Points, in no order, along strands that fork and pass close to each other.
Points whose rows are less than 44.7 apart are linked; no others are. Some points are linked to none.
K_493: [-11   0   7  10  -4  16  -6 -12  11  -9   6  -8 -19  -8   1  -7 -15 -23
  -3  -4 -24]
K_111: [  0 -12   1 -10   7   2  -3   2   1 -17 -17 -26 -26  -6  -4   3   3   8
   2 -24   1]
K_298: [ -2  16  -5  -3   5 -25   7 -19  -5 -21   7  23   5   6   8 -13  -2 -15
 -34  -5 -14]
K_817: [ -9   4  -7   0  11 -18 -13   6 -18  11   5  14  19  19   7  -2   7  -7
  -4  10  -2]
K_158: [  0  -2 -19 -14 -11  22   2  17 -13  10   0  19  16   1 -12 -16   8 -15
  12  -5  13]
K_439: [ 13  -7   5 -16  -8   3 -22  15 -11  -5   5 -10  -7  -5  -9 -26  -3 -13
   5  -7  -1]
K_888: [  0 -20   5   2  -6 -14  -5   5   2  20   5  18  12   6   8  18  11   8
   3  -2   0]
K_559: [-18   8   3   0  12  -5   3   4 -15   3  -6  -7  -3 -10  -5   0 -18  -5
   4 -27 -12]
K_502: [-13   6 -10 -16  12 -12 -19 -15 -14  -8  -2  -2   4  -9  -2  -1  -2  -2
   1   9 -22]
K_700: [  0 -14  -6 -14   0  44   6  14   6  -9 -33  -4   2  -1 -14 -12   0 -15
   7 -13  -3]
K_534: [ -5   0   7   4  16   0  11  -4   6   1  10 -11   6  -9   9  11   8  21
   9 -26  19]
K_3: [ -7  16  12  10 -25  25  -1   9   3 -12  -9  23  13   5  -8 -21   4 -19
   1 -17  -1]
K_501: [ -1 -10  -8  10   6 -13  -3  23   7  -7 -14  -3 -20   8   8  -4   4  12
   4  -6  16]
K_307: [-11  25  13  12 -27  -3 -16 -17  16  -6   4   9  -2   0   0   9 -14 -25
 -19   1 -10]
K_346: [ -1 -11  15   4  -4  39   5   9  11  -5 -23  -3 -17  -5 -10 -11  -7 -27
  -1  -6  -7]
K_540: [ 10  18   7  15 -14   8  35 -14   4  12  -1 -16  -1  -6  11  31   2  32
   6  11   2]
K_136: [ -1 -10   5  -6   0  -5   6  -2   9  14  -3 -20 -11  13  15  10  15  21
   5  -2  20]
K_783: [ -1   8  19   8  -9  27   2  26   2 -12 -23  18   6   7 -15 -24   4  -4
   6  -8  10]
K_836: [ 23   8 -19   0   3 -11   5  -9   0 -10  28   4   0  -6   0  21  -1  14
  -8  39   8]
K_834: [ -8  13  17  28 -15   5  -6  -1   7  -4  -4   2 -27   8   7 -20  -4 -19
 -10  -2  -6]
K_793: [ -4 -19  12  -9  -1   2  -1   6  16   7   9 -11   4  14   8  -9   7  13
   9 -14  17]
K_362: [ 18  -3 -13  14   9  -9   8 -22   7   5   6  -8  13 -10  -6  -4  -4  38
   0  28  -5]
K_727: [ -3   4  -6  -3  13 -16   1 -29 -11  -6   9  16  18  -7  -1   6  17  12
 -14   0 -11]
K_18: [  8   8  -4  -7  11 -32  -7  -1  -9   2   8  11  23  12  11   6   1   6
 -15  19   2]
K_954: [  2  -2  -3  -6  -3  -1  14   7  17   5 -16 -31  -6  28  16  28   6  11
   0  -3  23]
K_842: [  6  11  12  17 -25  43  -3   2  18   1 -25  -1 -11  -4  -4  -8 -14 -27
  -7   4   0]
K_732: [ -4  -8 -16   6  21 -16  -3   4  -8  -1   3   8 -20  -6  -5   8  -2   9
   6  13  -7]
K_441: [ -6   2  12  -9   6 -10 -18 -10 -17  -3  -8   9   0  -5  -2  -6   1 -26
 -14   8 -25]
K_65: [ -9  11  18   1  -7   2  -6 -22  14 -10  14  12  -5  -9  -2   0  -6 -27
 -12   1 -16]
K_724: [  5  17  -9  14 -23  11  25 -22  -5   9   2  -8   0   1   4  31   3  31
   7  27 -15]
K_570: [-18  11  -8   6  25  -4   8 -18 -10   8  20   2   4   2   0  -1   3  16
   3   0   2]
K_144: [ 16  13  12   4 -25  21 -11  -3   0  -6  -2  20  13   9 -15 -15 -16 -36
 -31  12 -16]
K_133: [-11   5   2   2   9   4 -16 -17  -4 -18  -2 -11 -17 -13  -1  -6  -9  -7
   0   2 -30]
K_405: [  4  19   3   2 -11 -12  -9  -6  -7 -18  13  14   3  12  -1 -23  -5 -30
 -26  -6 -10]
K_645: [ 19  -8  -5   8   8 -18  -3  -6  11   5   4  -7   0 -12  16   1  -4  31
   6  12  -3]
K_554: [ 11  -9 -23 -16  -8   5 -11  17 -20   3  13  19  14   6 -16   4  10 -20
  -5   2   6]
K_114: [21  0 -7 17 -1 -5 -1 -7  4  5 17 -8 13 -1 24 24 -8 29  6 12 -8]
K_806: [  8  -7   0  -1  -9   2  -4  22 -15  22 -11  -9   7  -1   9  26   5   1
   9  -9  10]
K_356: [-1 -7  1 11 -8 -5  6  4  8 15 16  0  0 19 12 23 13 22  7 -3 15]
K_427: [-24   1  11  -4  -9   6   8   4  15  -8  -7   2 -21   4  -1 -11   5 -12
   6 -21   6]
K_595: [ 15 -16   7   1   2   8  -4  16  -3  -2   1 -15  -9   8  -5 -28  -7  -4
   0 -18   2]
K_880: [  5   1  10   3  -9  19 -18   8  -7 -15  -1  16  15   1 -18  -9 -11 -31
 -11   1 -27]
K_151: [  8  -3  -5  17  22  -6  10  -9   4  -9 -22 -18  -9 -20 -10  -2  -4  40
   3   4  -3]
K_38: [ -9 -15 -18  -3   1  23   5  17   1  11 -29  -3   8  20   4 -20   5 -11
   8 -18   5]
K_891: [ -6  -5   1   7   9  -5  -2   7  -8  -7  -3  11 -28 -16  -7  -1   2 -16
   1   1 -10]
K_344: [ -5 -25   5  -2   0   8  -9  12   0  21  -2  14  12   9   0  -2   9  -7
  10   2  -5]
K_780: [  1  -6   1 -10  20  -4   7   4  12 -14 -10 -30 -21   8  -6   4  -1  16
   0 -16  22]
K_574: [-13 -20  -6  -6   1  10   2  23   9  15 -23   0   8   9   4   3   1  -3
  14  -5   7]
K_513: [ 10  13  -7  -2 -12 -20   0 -18  -2   8   0   4  10  -3  10  20  13  26
   1  32   3]
K_477: [ -6   9  21  -5   4  -6 -13   8   7 -19   8  11  12  -5  -1 -15  -7 -10
   4 -12  -1]
K_952: [ 10   6   6   0 -19  -8  10  -4   0  17  15  -5 -11  11   7  32   5  18
   5  15   9]
K_758: [ -5   7  -7   5   6 -18  -4 -23 -13   5  -3   6  12  -1   2   8  20  30
   1  14  -4]
K_83: [-12 -11   1  -8   1   3   0   7  -5  13   3  19   1   5  -8 -17   0 -28
   0   5  -4]
K_510: [ -8  -4  -8 -15   9  -3   0  -1   7  -6   3  -9 -15 -18   2  10   5   8
  15  -1  14]
K_692: [ -5 -14   8   8  11  20  -4  17  -5  -4 -19   3 -23  -6 -10  -5   3 -25
   4   1  -5]
K_205: [ 13  -5  -4 -12 -15 -14  -1   4  -2  12  31  -8  -8  12  -2  19  -5  11
   1  13  17]
K_805: [ -3   8   9   7 -29  26  -2  -2  23   0   1   7  -1 -13  -4  -7 -20 -35
  -5   0  -7]
K_253: [ -2   0  18 -11  13  -6  -3 -11  -2  -3  16  14   3 -21  -6   9  20  -1
   4   4  10]
K_412: [-17   7  17  -6 -16  15   2   4  20  -7   1   6  -9  -5  -6 -19 -11 -27
   5  -5   3]
K_626: [ 13   8 -19   6 -16   1  12 -25   1   7   2  -5  15  -6  -3  23   4  25
  -3  43 -12]
K_350: [ -4  -7   2  -1  10   3  -4  10 -19   7 -12 -11  -2 -12   0  15   3   1
   9 -23   3]
K_57: [  3 -15  -8 -18   0 -11 -18   6  -7   1  16 -10  -9   4  -9 -10 -11  -2
   0   3  -6]
K_459: [ 14  -7  -2 -15  -8  11 -25  12 -10 -18   9  10  15  -2 -12 -18  -3 -24
  -6  -1 -13]
K_735: [  4   3 -13  -4   5 -36   4  -8   3 -23   4  31   9  -1   4  -2  -3   8
 -21  -1 -12]
K_498: [ -9 -14   9  -8   0  23   0  16  10  -2   1   0  14  16 -12 -16   3   0
   9 -15  17]
K_64: [  4  -7 -10 -14  -3  -4 -16   5 -18  -1  11  11   7  -7  -2  10  20 -12
   5   0   4]
K_91: [ 12  -8   2 -10  -7  15   9  22  14   8 -12 -29   8  22  10  21   4   0
   6  -6  32]
K_434: [-14   8   4   3  -3  -2  13  13  10  -4 -24  -5  -7   3   8 -20   1 -10
   4 -34  12]
K_214: [  6   5  -7 -18   2 -15  -8  -7 -11   1  18   7   7 -12   0  21  16   3
   2  15  15]
K_185: [  2  17   4  17  -9   2 -13   4  -4 -11   4   7 -11   0   6 -26  -5 -32
  -9   1 -11]
K_430: [ 19   1 -28 -12   6 -22   3 -12   2 -13  10  13  15 -11   3  21   0  15
 -18  32  -1]
K_81: [  1  -8  17  16  -1   6  -3   7  -3   2   6   5  -4   9  -1 -30   3  -8
  -5 -20  -8]
K_162: [ -5   5 -15   7   6 -15  14 -12   7  -2  12  15   5 -13 -11  21  -4  32
   6   8   7]
K_30: [  2   5  17   2  13 -11   3 -27  -8  -9  10  20   0 -23 -10   5  16   4
 -12  -1 -10]
K_458: [-14   9   3  -6   6 -17  14   6   0  11  -7  -1  -9 -11   9 -15  -5  -3
  10 -18  18]
K_66: [ 15  -2 -18  10  11  -7  -2  -4  -9   1   7  -3 -13  -8  -4  21  -2  23
   1  33  -4]
K_665: [  2 -13 -13  -6   9  -6 -15   6  -2   8   8 -18   0   8   4  10 -18  14
   8   8  -7]
K_112: [ -3 -15  13 -10  11  21   2   0   7  -2 -27 -25  -1   8   3 -11   6 -16
  -2 -28  -3]
K_56: [ 12   4   1   1 -16  12  11  28  -4  20  -4 -14   3  12  15  22   1  -6
   9   4  27]
K_847: [ 10  -2 -27 -14   5 -29   7 -22  -3 -17  -7  17  11 -14  -3  -2   4  14
 -26  18 -12]
K_5: [ -9   4   2  -8 -10  24  -3   9  -4  -4   1  15  24   7  -5 -24  11 -15
   9 -13   6]
K_573: [  5  12  -5   6  12 -22  13  -4 -11  24  -2 -14  -2  -8   9   1 -11  18
   4  10  13]
K_850: [  9 -15  -2  -6  11   9   7  18  10  -5 -10 -28  -3  27  -8   7   8   1
  -5 -20  25]
K_745: [-12  -7   2   9 -10  24  -1  13   3  -4 -30  -3  -6  23   1 -25   0 -11
   0 -20 -11]
K_479: [-18  -2   5  10  26  -3  -2  -3  -4  11   8   5   4  12   7 -10   6  -4
   6   4  -3]
K_417: [ -7  -1  18  -2  -8  -2  -7   8  -1   5 -17  22  -4  -6  -6 -11  -6 -37
  -7   9 -20]
K_461: [ 10  -2 -11   9   0   3  13  -6  15   1  10 -26   0   9  11  26 -21  34
   7  11  -2]
K_222: [-15  18  11   3   0  10   0   1 -12  -5   6   4   3 -11  -9  -4 -14 -30
   0 -20  -7]
K_603: [-15   5   7   5  16  -1  13 -14   4  -7  18  -2  -2  -6  -4  -9   0  10
   7 -22   2]
K_825: [ -2   4  -3  -1   3 -18   3 -10  -2  -2  19  14 -12  -3   3 -21   3 -13
  -5  -5  -5]
K_354: [  8 -12  -8 -10 -11   3  -8  12  -6  16  24 -11   8  21  -1  20 -10  -1
   6  11   1]
K_622: [  2   7   0  10   8   2  22 -11   7   5  -3 -20   4  -6   6  27   5  36
   8  -6  19]
K_143: [ -2  -6   6   3  20  -8  -4 -14   6  -7  -9 -12  -2 -15   3 -10  -8  30
   8   4 -13]
K_731: [ -4   9  -1  -5   8 -26   4  -5  -9  11 -11  -1  -7 -21  10  -9  -1  12
   8  -1   1]
K_109: [ 13  18 -12  14  -5  -9  19 -16  -3  18   4 -16  11  -9   3   6 -12  34
   5  22   4]

A fork is a point with three links, a tip a point with one. Leave the first point through the second and follow the links. Name the first fork or tip that comes.
K_534, K_622 => K_5
K_64, K_214 => K_18
K_346, K_842 => K_645
K_298, K_735 => K_346

Follow the links from the first point to the second, and from the first to the third. Name the last point that the two ways share.
K_665, K_111, K_493 => K_356
K_307, K_350, K_498 => K_136
K_570, K_806, K_38 => K_136
K_144, K_783, K_30 => K_5
K_745, K_57, K_493 => K_344
K_56, K_439, K_502 => K_356
K_805, K_151, K_461 => K_645

A fork is a point with three links. Follow the links from the first point to the second and name the forks in between, in order.
K_573, K_735 => K_346
K_417, K_18 => K_344 K_356 K_136 K_5
K_534, K_665 => K_5 K_136 K_356
K_952, K_493 => K_356 K_344
K_114, K_891 => K_645 K_346
K_91, K_307 => K_136 K_356 K_344
K_954, K_479 => K_136 K_5
